Each row is a point on a tangle of strands that fork, close into loops and nearly touch. The rows are in no order.
Two points are linked if the straight distance between their rows is under 116. Some points are linked to none.
k222: [ 15  27 -40  21 -49  31  20 -21 -32  20 -18 -12 -25  44  22  35 -33  18
  18   8 -10 -13  11  35  19  13 -26 -36   7  -6  -5]
k403: [ 35  -6   9  13  18   9   3  54 -67 -13  33  15   2  43 -40 -21 -17 -25
  62 -25   2 -33  37 -51  36   4  -9 -19   5   1  10]
k574: [-15 -17  27  37  12 -23 -17  31 -29  10   4 -26  15 -10 -14  37 -33 -29
   0   6  23  19   4  10 -29 -13  22   6 -14  -9  33]
k544: [ 44  15  -8 -69  -6 -20  29 -99 -17  12   5  26  -2   0 -19 -53   4   4
   6 -18 -21  -3  -6 -33  38  -5 -20 -14  14  -2 -33]
k167: [-50   7  16  -8  44 -44   7  30   6 -45  20  21 -18  15   7  17 -11 -28
  28   1   6 -14   0   9 -40  56 -18 -20   1  -6  72]
k11: [  1   4 -47 -39 -24  29  27  -3  11  12  33  -8  -9  24  12 -15  21  36
 -59  -7  11 -32  28 -27  29  35 -12 -22  52  42 -60]
k853: [ 61  13  -6  15 -25   6   9 -26 -74  14 -12   3  -4  39 -32   2 -32 -15
  65 -23 -19 -12  14 -11  50 -18 -11 -20  -8 -29   6]
k860: [ 23  -1  38   3  -7 -32 -29 -40  -2  -6 -31  27   1 -36  -8  26 -37 -20
  28   0 -19  86 -25  31 -32 -10  20  -1 -43 -39  33]
k538: [ 43 -24  11  11 -15  39 -14  -5  12  35   0   7  33  -7 -16   9  11  14
  -6  -2 -35   2  16  -4  12 -22   7  13  -4 -10 -49]
k123: [ 62 -42  34 -20  27  27 -20  35  17  -5  25  48  36  -8 -19 -33  31  -4
  17 -18 -28  -7  24 -50  17  -5   5  15   4  -3 -33]
k107: [ 15 -33   8  13  -4   0  -8  53 -13  -5  37 -17  20  14 -26 -12  -2   3
  -6 -12   1 -15  38 -53  24   4  20 -17  15  21 -15]
k466: [-67 -31  18  15 -11 -24  -8  49  55 -23  -4 -37  15 -20  16  37   4  12
 -31   9   4  23  21   6 -18  29  25 -10  -3   7  16]
k204: [ 50  52  -8  11  -2  52 -15 -36 -34  38 -35  26   0  40  -1  31 -21 -31
  60  -8 -24  13   0  52  -2 -29 -37   8   4 -28  11]
k487: [ 22  -4  -7   4  25  -5 -22   8  -7 -33 -53  49   0   8  25 -53   7  -5
  19  -5  36  43  -5 -12  -6 -41  -5  40 -18 -24  29]
k795: [ -7 -12  -3 -14  24 -22  11  12 -40   4  38 -21  14  22 -26 -40 -17 -20
 -24 -14  47  -1  38 -57  18  -8  15  -9  32  28  -7]
k950: [ 25 -34  11  11 -22  25 -14  71  47 -13  14   3  22 -16  20 -16  52  39
 -19   2 -22 -45  15 -26   9   8  15  15  -1   8 -40]
k457: [ 27   3  32 -34  51  12  -7 -75  -5  42  24  53  17  -9 -37  14  -3 -27
  31  -9 -43  27  -8  10 -19  -8 -25  16   6 -10 -24]
k402: [-15 -20 -11   6  43 -16 -14 -14 -22  -1  -7   2   8  18   4 -27 -38 -26
 -16  -9  66  88  18 -13 -18 -33  12  16  19  17   9]
k719: [ 33  30  24 -10  21  28 -16 -47 -18  38  -1  38   9   0 -19  38 -12 -32
  51   3 -44  15  -7  39 -30  -3 -29   5  -9 -19  10]
k164: [ -5  37 -29   3  23  23  13  17 -40 -18  -6  24 -36  46  29 -26  11 -12
   7   1  37 -85   1  21   7   8 -31   9  13 -10  42]
k467: [-28  10  38 -31  52 -27  -9 -16   2  -2  25  16   6 -32 -12   9  16 -24
  -4  14  -6 -34 -28  12 -48  20 -21  35  -4  -9  32]
k968: [ 48 -31   3 -27 -30 -10  13 -36  13  -8  15  20   7  14 -31 -24 -11  21
   8 -29 -40  36  19 -51  45  18  10 -48   4  21 -52]
k73: [-19  19 -10   0  34  10  10 -17 -30   1  15  31 -16  41   0  35 -41 -30
  43  -8   5   9  11  30 -23  29 -31 -27  19   9  25]
k300: [-19 -22  -9  28  44  41  -3  27 -22  29  43   1  10  50 -30  46 -39 -22
  -5 -20  23  58  44 -13   2   1   9 -22  27  51 -18]
k66: [  8  15 -19  46 -22  15 -17  66  -8 -43 -49  17 -35  22  36 -22  33  15
  28  12  22 -69 -16  21   8  -8 -10  17 -32 -33  63]
k282: [-10 -29  12  47  28   4 -32  31  -4 -13 -14  29   1  28   5  31 -54 -36
  40  -6  23 102  15  24 -37  -1   8 -17  -5   6  48]
k99: [  0 -26 -23  29  14  -2 -30  15   6 -27 -53  22  -1  10  28 -39 -20  -4
   6  -3  57 100   0  -2 -15 -43  14  23 -11  -7  16]
k113: [-39   2 -33  -2 -50  -6  23  -4  48  -8   6 -28 -19   6  27  24   4  52
 -19   7 -30 -19   6  15  13  57 -10 -44   9  24 -25]
k843: [  3  -5  -4 -77  51   7  26 -33  21 -11  40  54  -1   7   3 -56  22   1
 -29 -16   9 -15  11 -36  14  23 -12   4  51  25 -41]
k534: [-21   8  -6  24 -44 -44  16 -11 -12   6 -17 -74  13 -24  -8  10 -17  11
 -42  10  27   1  -3   1  21  -9  43  -4  -9 -13   6]
k588: [ -2  20  -2 -60   1 -38  42 -80   7   2  14  -3  -6 -19   7 -42  33  23
 -33  12  -7 -54 -43  -8  11  17 -18   7  26  -2 -13]
k971: [-24 -19  10 -35  -7 -64  23 -59  36 -13  12 -13 -14 -36 -31  -1 -16   8
  22 -14 -60  55 -28 -21   8  16   8 -33  -5   5 -35]
k205: [-11 -10  10 -21  27   3 -34 -18  34   3 -19  22  27 -33  38 -22  27  -2
 -63  19  40  60 -14  32 -58 -30   2  62   1   2  11]
k655: [-52 -13  45 -26   2 -22 -12  12  74   2  11 -33  21 -96   6  42  39   5
 -34  28 -36  16 -46  19 -54  13  11  31 -19  -2   5]
k153: [ 40  28   8  18 -34 -21  11 -53 -59  21 -19 -18  -8   4 -28  23 -36 -11
  40  -4 -28 -25 -22  17  26 -11   5 -16 -28 -37  14]
k590: [ 18   3  41  23  -8 -42 -44  36 -27 -34 -34  -2   1 -46  -4   9 -15 -20
   7   6  11  25 -23   0 -16 -24  41  36 -62 -53  65]
k820: [-42   6  -1  52 -35 -11  -4  63   4   4 -12 -70  -4 -10  26  31   8  17
 -36  21  37 -55   4  25  -8   8  20  -1  -7  -7  31]
k101: [ 47 -39   8  23 -61   1 -13 -13  40 -24 -40  20   8 -30  11   2  -5  44
   5 -15 -28  69   9 -19  41 -23  58 -18 -44 -24 -39]
k147: [ -1 -19  -7  23 -31 -50   9 -18 -10 -34 -27 -10  -8  11  -3  -8 -45   0
  21 -22  16  71  18 -20  28  -3  29 -36 -19  -4  13]
k729: [-33 -29   1   5  40  26  -9  51  46 -17  33  23   9  18   5  23   6   2
  -7 -10  -2  19  36  -8 -20  27   3  -8  24  35 -18]
k303: [ 15 -34  18   0 -32 -17 -10 -44  51 -14 -26  17   3 -40   9  25  -6  25
   7  -4 -42  79 -17   7  -2   2  34 -16 -32 -23 -25]
k845: [ 22 -14   1  13   0  47 -25  49  36  15  -1  15  24 -20  23 -12  54  28
 -28  17   6 -55   7  -2  -5 -28   3  50  -5 -10 -29]
k274: [-14 -28   6  44 -35 -27 -11  -9 -21  27   4 -58  17 -11 -36  52 -59  -2
   1  -6  -7  74  19   0  11  -7  40 -37 -17  10 -11]
k649: [-45 -21  16 -35  25 -26  15  -5  31  -1  38 -24  25 -28  -9   0  20   3
 -36   7  -7  -8   0 -21 -13  17   7   9  17  12 -18]
k640: [ 38  -4 -11 -39 -29   4  27 -64  11  13  14  12  -3   1 -11 -15   8  28
  -1  -9 -52  -5   0 -23  30  17 -14 -34   8   9 -57]
k567: [-43  29  12  15  15  -4  20 -14 -42  56  37 -60  14 -20 -15  59  -1 -30
 -23  32  14 -50 -11  33 -31   0 -13   6  11  17  20]
k329: [  9  29  -1  22  12  25 -15  -1 -39  46 -16 -23  15 -13  14   1  21 -24
 -41  29  41 -35 -24  44 -28 -51  -8  63  -2  -8  24]
k811: [-37   0  17  28  23  -4   4  43 -26  41  43 -57  33 -19 -20  31  10 -25
 -46  16  40 -56   6   0 -21 -13   9  28   7  15  16]
k831: [  5  -9  17 -18  31  32 -19   6  29  31  15  15  36 -40  18   3  58  -4
 -53  23   4 -34  -8  20 -37 -23  -7  64   5   5 -26]
k339: [ 43 -49   4  33 -14  13 -18  37 -28  22  26 -21  24  26 -45 -10 -19   4
  -3 -21   5  49  37 -62  38 -20  35 -28   7  37 -45]
k181: [-29  33 -43 -27  23  49  38  14 -33  22  46 -12 -20  28  14   9  10  -2
 -49  19  34 -80  23 -11  14  18 -26  -5  58  34 -13]
k998: [-38  35   8   3  -8 -44  24 -45   3   9   6 -20 -29 -27  -6  36 -20 -10
  22  22 -41  -9 -44  39 -40  40 -20 -31  -1  -4  25]
k778: [ -2  -6  26   8  23 -21 -21 -35  -7   4  -9  34  -4   8   0  31 -56 -48
  43  -5  -3  99  -9  36 -48   7 -11 -27  -8  -8  43]
k141: [-64  37 -36 -28  23  14  37 -18 -11  15  34 -27 -17  19  15  30 -10  -7
 -50  18  47 -36  10  26  -9  27 -27 -12  50  41   4]
k142: [-14  -6  -9  41 -26  -8  -6 -23  -1  20 -15 -17  -3  13   1  58 -52  -3
  13   4 -10  70  13  35 -15  11  10 -39  -7  10  -1]
k503: [ 25  11  23 -19  15   9 -28  -8  30 -32 -27  80 -15   6  26  -1  21  -6
  35  -8 -32   4  -8  28 -27  11 -28  20 -22 -36  42]
k711: [-60   3 -19  -3 -20 -26  28  15  18   1  25 -64  -1  13 -14  20 -11  19
 -27   2  -1 -17  17 -18   9  36   1 -37  21  26 -14]
k787: [ 46  14 -13  32 -32  57 -17  43  20 -28 -44  44  -6  43  21  -2  23  28
  64 -10 -38 -31  16  21  18  -2 -22  -3 -17 -32   0]
k867: [-64   4   2  11   7  -7  23  -5  11  42  54 -50 -14 -19 -34  63 -12 -16
   8   3 -49 -13  -3  14 -19  38 -13 -36   8  41 -29]
k528: [ 23  -9  25  21  29  42 -42  41  -5  22  -6  30  26  -5  -6   2  19 -18
  19   2  -1  -7   3  15 -25 -44  -6  50 -15 -22   3]
k117: [ 26 -12  20  73 -46   0 -35  47  -6 -23 -41  -2  -8  -7   0  38 -31   9
  55  -4 -17  21   4  26  13  -7  39  -9 -58 -42  28]
k705: [-55  28  10   9  41 -25  19 -13 -60  32  41 -50   7   4 -38  45 -39 -53
   5  11  25 -11   2  14 -25  13 -11 -14  11  23  39]
k619: [ -6 -11  45  21   0 -26 -20  11  -5  24   4 -31  28 -58 -21  41  -5  -5
 -11  15 -17   2 -17   8 -22 -19  34  19 -30 -23  13]
k688: [ 16 -11  34 -32  47  25 -10 -34  12  39  28  35  42 -29 -17   9  34 -19
 -20   9 -24  -8 -10   9 -26 -20 -16  50   3  -4 -25]
k43: [ 12  25 -12 -15  31 -14  15 -41 -72  18   7  -6  -3  21 -10 -36 -14 -30
 -10  -4  49 -37  -1 -12  10 -18 -17  21  24  -6  24]
k136: [ 58 -31  18  14  -4  31 -19  76  17 -21   5  28  21  -2  -8 -41  50  21
  18 -16 -24 -42  23 -44  27  -6   6   9 -11  -4 -25]
k111: [ 28 -25  30 -36  67  27 -27   5  12 -14  18  85  23  15  -7 -22  31 -16
  35 -20 -20   9  13 -17  -9   3 -20  32   8  -9  -7]
k919: [  3 -47  20 -30  -3 -43  11 -29  44 -21  31   6  -6  -3 -37 -14 -23  14
  27 -36 -61  73  -4 -55  32  33  17 -55   0  24 -45]
k792: [ 42  43 -35  24 -35  61  -1 -12 -33  38 -36 -12 -15  46  15  25 -15  -6
  44   1 -13 -14  10  44  29 -29 -28   3   0 -20  -1]
k936: [ 41 -23 -46  44 -24  28 -17  43 -34 -23 -43   8  -9  44 -10 -65 -21  10
  67 -11  28  39  25 -44  54 -38   9 -24 -15  12 -16]
k817: [-45 -16 -32  -4  27 -34  -2  22  24 -50 -31  -5  -5  21  37 -56  -2   0
 -34  -4  85  49  26 -22  -9 -17   9  21  24  11  25]
k997: [ 28   7   3  16  25  46 -18  26 -20   5  -4  35   7  31   4  -2   4 -19
  46  -7  -5 -17  15  11   2 -21 -20  19   8 -17  10]
k347: [  6  18 -49  64 -52  58 -11  50 -43  32 -20 -55 -21  38  28  23 -20  16
   4  22  21 -47   5  32  27 -18  -8  -4   3  11   2]
k527: [-38 -23  22 -19  33  23   9  30  56  20  77  -9  18 -30 -27  42  35   9
  -8  -4 -60 -32   0  -7 -16  43  -4 -13  12  45 -53]
k521: [ 15 -12 -11 -10  21  20 -19  24  31 -36 -35  56  -4  17  33 -62  34  19
  -4  -4  29   6   7 -12  -1 -23 -10  36  -4  -6  -2]
k497: [ -6  -3 -18 -31  29  10  24 -64 -17  24  49  31 -23  35 -32  20 -41  -5
  29 -26 -37  49  14 -20  21  27 -21 -46  23  28 -36]
k631: [ 10  27  32  15   3 -35 -15  -1 -37 -11 -17  -7  -3 -24  -3  -3   0 -24
 -11  12  19 -29 -37  21 -20 -17   9  36 -34 -45  73]
k313: [-55  50  -9 -34  12 -36  40 -80  -5  10  14 -16 -42 -16   6  11 -17 -17
  -1  15 -12   3 -42  41 -41  34 -36 -22  25  12   9]
k791: [-24  23   3  33   5   4 -11  64   6 -43 -18  14 -33  17  41   2  18   5
   8  14  21 -71 -17  35 -36  30 -19  11  -9 -21  78]
k715: [ 30   4  -3  16 -26  -2  -4  47  22 -68 -45  47 -22  13  34 -58  44  30
  31  -6   6 -59 -10 -18  21  -2  -5  13 -35 -31  41]
k805: [-40 -15  16   1  14 -19   1  27   9  10  25 -49  33 -23  -5  -3  25  -6
 -67  17  43 -17  17 -18  -8 -17  18  31  16  16  -3]
k294: [-52 -22  20 -13  -9 -65   8  36  48 -58 -16 -39  12 -41  10  -7  11  13
 -25   2  17  23   1 -25   7  15  28   6 -21 -18  35]
k846: [ 51 -49  -8  41  -8  20 -27  33 -19   6 -19   9  17  29 -26 -43 -21  -1
  36 -25   8  71  34 -51  38 -42  29 -15  -3  18 -31]
k6: [ 38  22  11 -15 -18 -39  13 -37 -33 -13 -28  -6  -7 -21  -5 -53  32   3
 -28   6  29 -58 -39 -18  31 -32  22  33 -25 -44  34]
k677: [  7  25 -56  -2  32 104  -3   2 -15  35 -13  34 -18  57  20   1  -9  -5
   1   6  32  10  23  26  14 -28 -33  13  42  28 -30]
k185: [ 60   2  -7 -20 -69  -6  23 -18  -3   0 -17 -11  -1  -9   2 -44  29  37
 -24  -2 -15 -55  -4 -30  49   6  17 -16   1  -5 -32]
k989: [ -8   0  21  -9  30 -17 -18  26  11 -62 -12  60 -16  14  22 -13   2 -11
  29  -9   3   3   0   9 -34  23 -17  15 -15 -24  57]
k56: [-40   2 -61  16   9   3   5  10  -9 -14 -35 -20 -18  32  40 -39 -23  -5
 -39  13  97  34  14   8  -8 -24   2  10  39  33   9]
k355: [ 58  45 -17   6  -4  20 -22 -16 -45  13 -71   3   8   5 -16 -52  29 -20
  31   7  21 -32 -35   0  33 -80  -9  60 -22 -49  23]
k982: [  1  39   4 -25  33  11   5 -62 -23  21   6  45 -12  18   0  28 -22 -40
  34   9  -7  16 -12  50 -40  15 -45   1  17  -8  27]
k397: [ 33 -31 -18  21 -26   1 -19  -6  16 -17 -57  19   2  -4  21 -23 -12  19
   2  -8  17  77   9 -11  16 -49  28   9 -21  -5 -23]
k175: [ 41  -3  -2  51 -38  47 -18  33   0   1 -14  12  -6  34   3  39 -14  19
  66 -14 -45  -8  26  18  24   5   0 -21 -19 -15  -7]
k494: [-59  34 -17 -37  38   4  35 -53   3  28  46 -12 -23  -9  -2  31  -5 -10
 -19  11  -5 -22  -9  24 -28  33 -33 -13  39  38 -25]
k419: [ 15  -4  47 -16   5 -49 -23 -23 -11   3  -3 -12  24 -74 -26   2   6 -12
 -26   9 -13   7 -38  -8 -10 -21  41  37 -40 -41   8]
k410: [-21 -12   0 -42  10 -26  32 -25   3  30  74 -43  -6 -12 -64  -2  -3  -7
  -5 -18 -52  15  -3 -52  11  27  -2 -42  24  51 -64]
k391: [-37   3 -15  24 -58 -27  18  38  14  -7  -8 -82  -2  -3   9  15  -2  37
 -49  18  19 -42  17  -7  22  18  25 -22  10   7   2]
k813: [ -1 -48  39 -24  28  12   1  11  60   7  54  25  24 -29 -24  21  25  14
  11 -10 -86  14 -10 -19  -4  29   3  -4  -1  17 -59]
k554: [-15   4   3 -66  28 -15  38 -48   6  34  75 -16  -3 -26 -42 -15  20  -5
 -12 -10 -44 -27 -24 -35   1  25 -24 -10  31  40 -66]
k562: [-24  -2 -15  21   4  34 -10 -21  29  24   5  19 -14  27  25  58 -41 -13
   8   4  -5  71  13  56 -45  35 -12 -42  16  25   1]
k616: [ 18 -17  31  32 -25 -35 -22  36   1 -50 -36  12  -1 -32   2  13 -16   5
  39  -6  -8  33  -5  -7   2  -5  46  -6 -59 -43  41]
k638: [ -1 -45  18 -33 -10 -47   6  15  54 -63   6  29  11 -22  18 -33  20  25
   3 -21 -23  13  -6 -45  17  31  19 -15 -19  -9   4]
k499: [-11   4   4 -17 -28 -48  39 -27  -3  -4  31 -29 -19 -21 -37   3  -7   7
  23  -9 -56 -49 -17 -28  25  43  -4 -44  -6   4 -16]
k17: [-10 -26  28 -32 -30 -63   4   9  49 -68 -18  -8   8 -59   7 -21  19  23
 -17  -6 -15   8 -29 -30  16  18  45   4 -42 -32  17]
k243: [-43  -5 -16 -50  43 -37  17 -28  23 -26   2  20   0  14  22 -41  -2  -8
 -42  -7  56  42  15 -19 -17   1   2   8  37  17   5]
k781: [ -2  22  15   2  -7 -42  23 -72 -44  15   7 -17 -18 -17 -33  33 -41 -15
  40   7 -42  11 -29  19  -8  15  -7 -34 -14 -22  12]
k863: [-77  22 -13  -5  24 -21  32  39  -9  -9  53 -44 -21  34 -24  37 -24 -12
   3  -7   9 -38  28 -14   3  59 -15 -43  29  36  17]
k279: [ 24 -45  31 -51   2 -10   5 -37  66  -4  24  42  15 -38  -8 -12  31  24
   8 -15 -85  35 -33 -14   2  17  -1  -1 -15  -5 -59]
k598: [ -1 -22 -35  74 -38  52 -29  65  22   2 -21 -10 -13  45  31  36 -21  26
  22  -1   2  35  36  31  -5   6  10 -29  -2  19  -8]
k217: [-20  -8  41 -50  -6 -82  21 -51  33 -36   7  -3 -15 -73 -24 -18   4   3
  24  -9 -59  28 -62 -20  -4  11  16  -4 -36 -29 -11]
k550: [-20 -34 -23  12 -21   3   9  73  52 -68  -4   9 -13  39  31 -21  15  43
  -3 -17   2  -5  42 -32  25  38   7 -35   8  27  -4]
k234: [  0  11 -50  11 -73 -19  24 -43 -21  -1  -8 -35 -31  32   5  25 -36  37
   4 -10 -21   2   8   4  37  28  -9 -58   0   6 -12]
k473: [-25 -13 -16  27  41  61 -18  23  10  22  10  31   0  44  15  42 -36 -21
   4  -5  30  68  32  30 -30   1   2 -14  27  41  -3]
k414: [  8  14  -1  30 -17  15 -29   7   1   5 -48  13  -6   1  30   8  -1   0
  -3  17  22  20 -15  52 -30 -21  -3  17 -18 -22  30]
k421: [ 65  43   9  11 -17  17 -38   6 -13 -13 -71  30  -1 -10 -13 -30  45  -3
  41  -5 -15 -30 -26   9  26 -61   9  48 -49 -72  33]
k714: [ 59  12  26  -8  -3  13 -34   5  14 -36 -53  69   4   0   8 -31  41   5
  48 -12 -33  -9 -11  -3   6 -28  -7  41 -36 -60  31]
k628: [ -5  27 -40   5  26  58  -7  -2  -8  22 -26  20 -10  32  33 -25   3  -7
 -22  19  51  -2   7  36 -16 -28 -29  39  26  12  -6]
k672: [ 48  14 -23  26  -7  23 -24  22 -60   5 -50  -5   5  19 -22 -63  -2 -17
  44   1  36  -8  -8 -27  50 -65   1  25 -18 -22   5]
k804: [ 67 -14  28  14   6  25 -42   4 -13  24 -24  21  38 -17 -31 -13  12 -12
  22  -7 -16  21   7 -11   8 -64  11  41 -22 -38 -27]
k231: [ 24  23  -3 -63 -14 -55  34 -98  -7 -22 -11  23 -16  -7   2 -65  17  12
 -14  -8   4 -35 -28 -21  31   5 -10  -7   0 -17   5]
k453: [ -7  23  21   2   7   9 -48  11  32  10 -22   6  14 -51  40   9  24 -18
 -65  38  25  36 -35  51 -79 -23   1  63 -25 -15  48]
k547: [-25 -27  -1 -41  44  -4  -5 -30  51 -17  -3  36  18  -3  34 -25  10   8
 -49  -5  36  75   6   3 -36 -17   8  29  19  14 -15]
k389: [ 14   7  27 -27  21 -34 -11 -60 -24  11 -13   9  21 -39  -7 -30  12 -17
 -31   7  25   9 -31   2 -14 -42   8  56  -9 -29  17]
k177: [ -8  -3 -13 -49  54  40  19 -30  19   7  50  63 -15  33 -21  15 -21   1
   1 -31 -15  27  29 -18  18  30 -16 -28  43  39 -43]
k381: [ 53 -10   5 -24 -72 -36  23   7  -1 -44 -26  -6   3 -15  -3 -76  27  20
 -16 -17   4 -47  -4 -63  57   2  45 -27 -14  -1 -12]
k702: [-39  -1   2  -9 -13 -41  11   4  31 -43 -37 -20  -6 -14  44 -21  15  18
 -46  10  42   5 -16  11 -17   5  15  17  -7 -14  43]
k604: [-28  35  12  -5  38 -30   8  19 -10 -32   4  20 -23  18  18   0  13 -19
   4  11  16 -72 -26  23 -37  43 -28  13   2 -23  85]
k178: [-59  -8  29 -46  21 -41  18 -21  58   8  17 -30  22 -65  -2   9  30   2
 -46  17 -18  18 -37  10 -39  16  -2  23   8  10 -22]
k874: [ -2  32  21  12   7  17 -23 -17   1  51  -5 -13  24 -41  15  32  25 -16
 -59  39  18 -17 -38  64 -59 -31  -1  49 -10 -14  22]
k476: [  7 -22   6  47  -7  26 -18  41  27 -11  -7  27 -10  30  20  51 -25  17
  54 -13 -36  24  26  25 -17  31  -1 -36  -9  -1   9]
k40: [ 11  36 -33  29   5  50  -4   6 -70  50 -24 -31  -3  17   7 -13   1 -26
  -3  25  55 -49 -21  37  10 -53 -19  47  13  -5  16]
k875: [-16  16 -25  15 -21  14   1 -24  16  11 -16  -3  -6   4  44  28  -8  19
 -28  17  15   7  -6  52 -32   9 -11  -7  11   3   1]
k646: [-91 -25  45 -34  -1 -52  24  15  87 -26   2 -55 -12 -63 -14  20   7   8
  -3   4 -48  62 -20  -2 -21  27   9 -16 -12   7 -20]
k728: [ -5 -17  11 -16  49 -59  -2 -25 -46  -1  12  -6  24  12 -26 -44 -36 -39
  -7 -17  58  50  19 -40   1 -26  18  10  19  11  20]
k600: [ 43  18 -46  36 -55  48   7  25 -42  23 -20 -39 -13  26  11 -15   3  28
   1   9  14 -53   7  -3  50 -25 -13  -4  -1   1 -17]
k379: [-24   3  -9  23  21   0   8  39 -29  -1  34  -4 -11  36  -7  22 -32 -16
  24  -9  15 -19  30   6  -2  24 -12 -22  14  15  23]
k978: [-13  14 -46  27  17  26 -13  24 -39   3 -36 -14 -14  29  32 -38  -2 -13
 -12  23  76 -16 -12  20   0 -41  -8  34   8   6  24]
k692: [-22   8 -37 -39  43  73  18   5  16   1  45  68 -20  43   8  16  -7   7
 -17 -19  19  -2  44  -1   8  24 -18 -14  56  49 -38]
k311: [ 52  -2  -5   3   2   9  -7  26 -49   6  -7  -5  15  10 -23 -76  13 -14
  17  -7  40 -34  15 -60  35 -39   7  18   4  -3 -13]
k656: [ 11  15 -27  -5 -44 -32  43 -28 -49  -2  21 -35 -31  23 -27   8 -29  12
  26 -13 -26 -41   2 -37  45  39 -13 -61  -3   7  -4]
k533: [ 34  17  15 -15 -13 -34 -14 -41 -17 -13 -50  12   9 -46  12 -64  30   6
 -42   7  40   7 -38  -7  12 -62  35  61 -40 -50  18]
k751: [-29  13  24  27  50 -10 -12  25 -51  14  22  -5  11  14  -9  40 -49 -69
  22   0  39  17   6  34 -44   0 -10   6   0   6  56]
k707: [ 11  21 -40 -25 -11  50  23  32 -34  17  50 -11 -18  40  -2   3  17  16
 -25   1   5 -79  29 -36  34  35 -28 -25  41  44 -33]
k777: [-53 -22  41  19 -13  -2 -22  55  59   3   5 -48  28 -65  17  60  23  14
 -37  31  -6  12  -2  26 -43   8  24  14 -19   1  12]
k281: [-32   9 -34 -42  -5   4  31   4  35 -21  40   4 -18  20  14  -3  14  32
 -27  -5 -20 -48  12 -13  17  57 -24 -33  41  37 -36]
k7: [-31 -25  -3  29  -2  -2   0   5 -18  36  35 -58  18  26 -40  56 -52 -11
 -13 -13  -3  70  30 -13   1   2  25 -41  13  44 -22]
k664: [ 77  10   9 -13  -4  25   7  22 -64   4   9   4   5  33 -33 -51  15 -17
  40 -19  -7 -56  19 -60  47 -13  -9  -7   9  -4  -8]
k96: [ 18  18 -23  19 -23  23  15   9 -47  48  -1 -55   6   6   2  -4  12   4
 -36  19  29 -78  -6   1  24 -26  -4  26   9  -4  -8]
k689: [ -7 -15 -43  42 -46  18  -1  45  29 -25 -15 -13 -15  41  32   2  -9  39
  -1  -6   6   9  34  -4  23  18   4 -33   2  19 -16]
k12: [-26  -1  -8   3   1  -9  -1   4  19  -5 -15 -20   8  -7  34  -9  20  12
 -58  21  39 -15  -1  19 -21 -11   7  27  18   5   5]
k593: [  2   5  17  -7 -22 -18  -9 -54  43   0 -29  25 -13 -27  19  35 -26   5
  15  12 -40  78 -32  43 -42  13   0 -25 -23 -15  10]
k959: [ 35   4  -4 -14 -37 -51  19 -16 -17 -47 -37  -6 -13 -12   2 -87  23   7
 -17 -12  49 -37 -17 -52  48 -20  31   3 -18 -23  23]
k406: [  9  -1  21 -42 -35 -68  27 -46  32 -37  -9   0 -13 -59 -13 -25  17  20
   6  -8 -40 -24 -48 -26  28  19  22 -13 -41 -32   3]
k93: [ 12   3  -7  -8  13  39   5 -12   5  16  16  27   2  16   4  13  10   9
   7  -1 -19 -18  18   9   5  10 -18  -3  23   1 -29]
k253: [-21  37  21  13  18 -20   6  -8 -52  21  11 -33  -6  -6 -10  21  -2 -35
 -15  21  26 -66 -31  34 -28  -1 -14  21  -1 -16  63]
k438: [ 33 -11 -18 -13 -14  17   6  38  39 -49 -24  50  -6  17  43 -64  50  33
  -7 -13  10 -44   8 -23  22   8  -5  13  -2  -4 -10]
k869: [-15 -40  -3 -37  -1 -23  16  47  71 -69   8  16  10  11  30 -43  28  32
 -20 -14   0  -5  27 -42  14  36   7 -20  19  21 -14]
k58: [-31  10 -10  46 -20  15 -26  71  23 -11 -32 -21 -13  -6  53  19  22  14
 -24  24  35 -43 -10  48 -34   1   3  25  -8 -11  48]
k512: [ 50  -2 -36  33 -60  24  -1  26 -26  -9 -36 -19  -5  23   5 -39  -4  23
  13  -9  14   5  22 -37  54 -28  20 -21 -14   4 -25]
k495: [ 35  12   2  51 -46  23 -37  14  -7   2 -69   3 -13  -1   8  17 -17   2
  34  11  -1  25 -16  44   9 -35  21  12 -46 -39  20]
k143: [-19  26 -53 -11  15  88  13  -4   6  26  24  23 -20  40  31  37  -4  15
 -31   1  20 -16  27  36  -4   6 -29  -4  44  45 -36]
k730: [-28  15  -5   2  -9 -15  34  -5 -29  39  55 -61 -13  -9 -43  48  -7  -1
   7   2 -49 -61  -5 -13   7  41 -20 -44  10  27 -18]
k855: [ 11  23  19 -12  -2   1  14 -72  -4  51  13  -6   8 -46 -23  34  16   2
  -4  20 -65 -29 -42  35 -17   0 -15  10 -11 -13 -30]
k994: [ 47   9 -21  15   1  43  -1  17 -66  12  11   7 -11  66 -29   3 -32 -21
  64 -22 -14   1  41 -31  46  -7 -26 -27  11   5  -7]
k301: [-74 -20  22   8  13  18   4  29  68  36  45 -46  11 -27 -15  74  18   2
 -16   9 -47   6   6  22 -36  37   1 -30   6  49 -37]
k866: [ 20  -9  15  -7 -26   0   0 -46   3  36   6 -18  30 -49 -12  14  15  20
 -29  11 -31 -11 -19   8   2 -15  15  11  -5 -11 -45]
k429: [-41  13  11 -40  43  -8  34 -57  11  48  59 -14  -3 -47 -31  28  18 -18
  -5  11 -41 -11 -26  18 -36  12 -32   4  20  34 -56]

A fork is a point with three links, a tip a point with one. Leave the first point through the second and follow the links. Name the first fork or tip that comes.
k56 / k817 -> k40
k311 / k672 -> k791
k512 / k936 -> k99
k959 / k6 -> k567
k751 / k574 -> k185
k329 / k874 -> k978
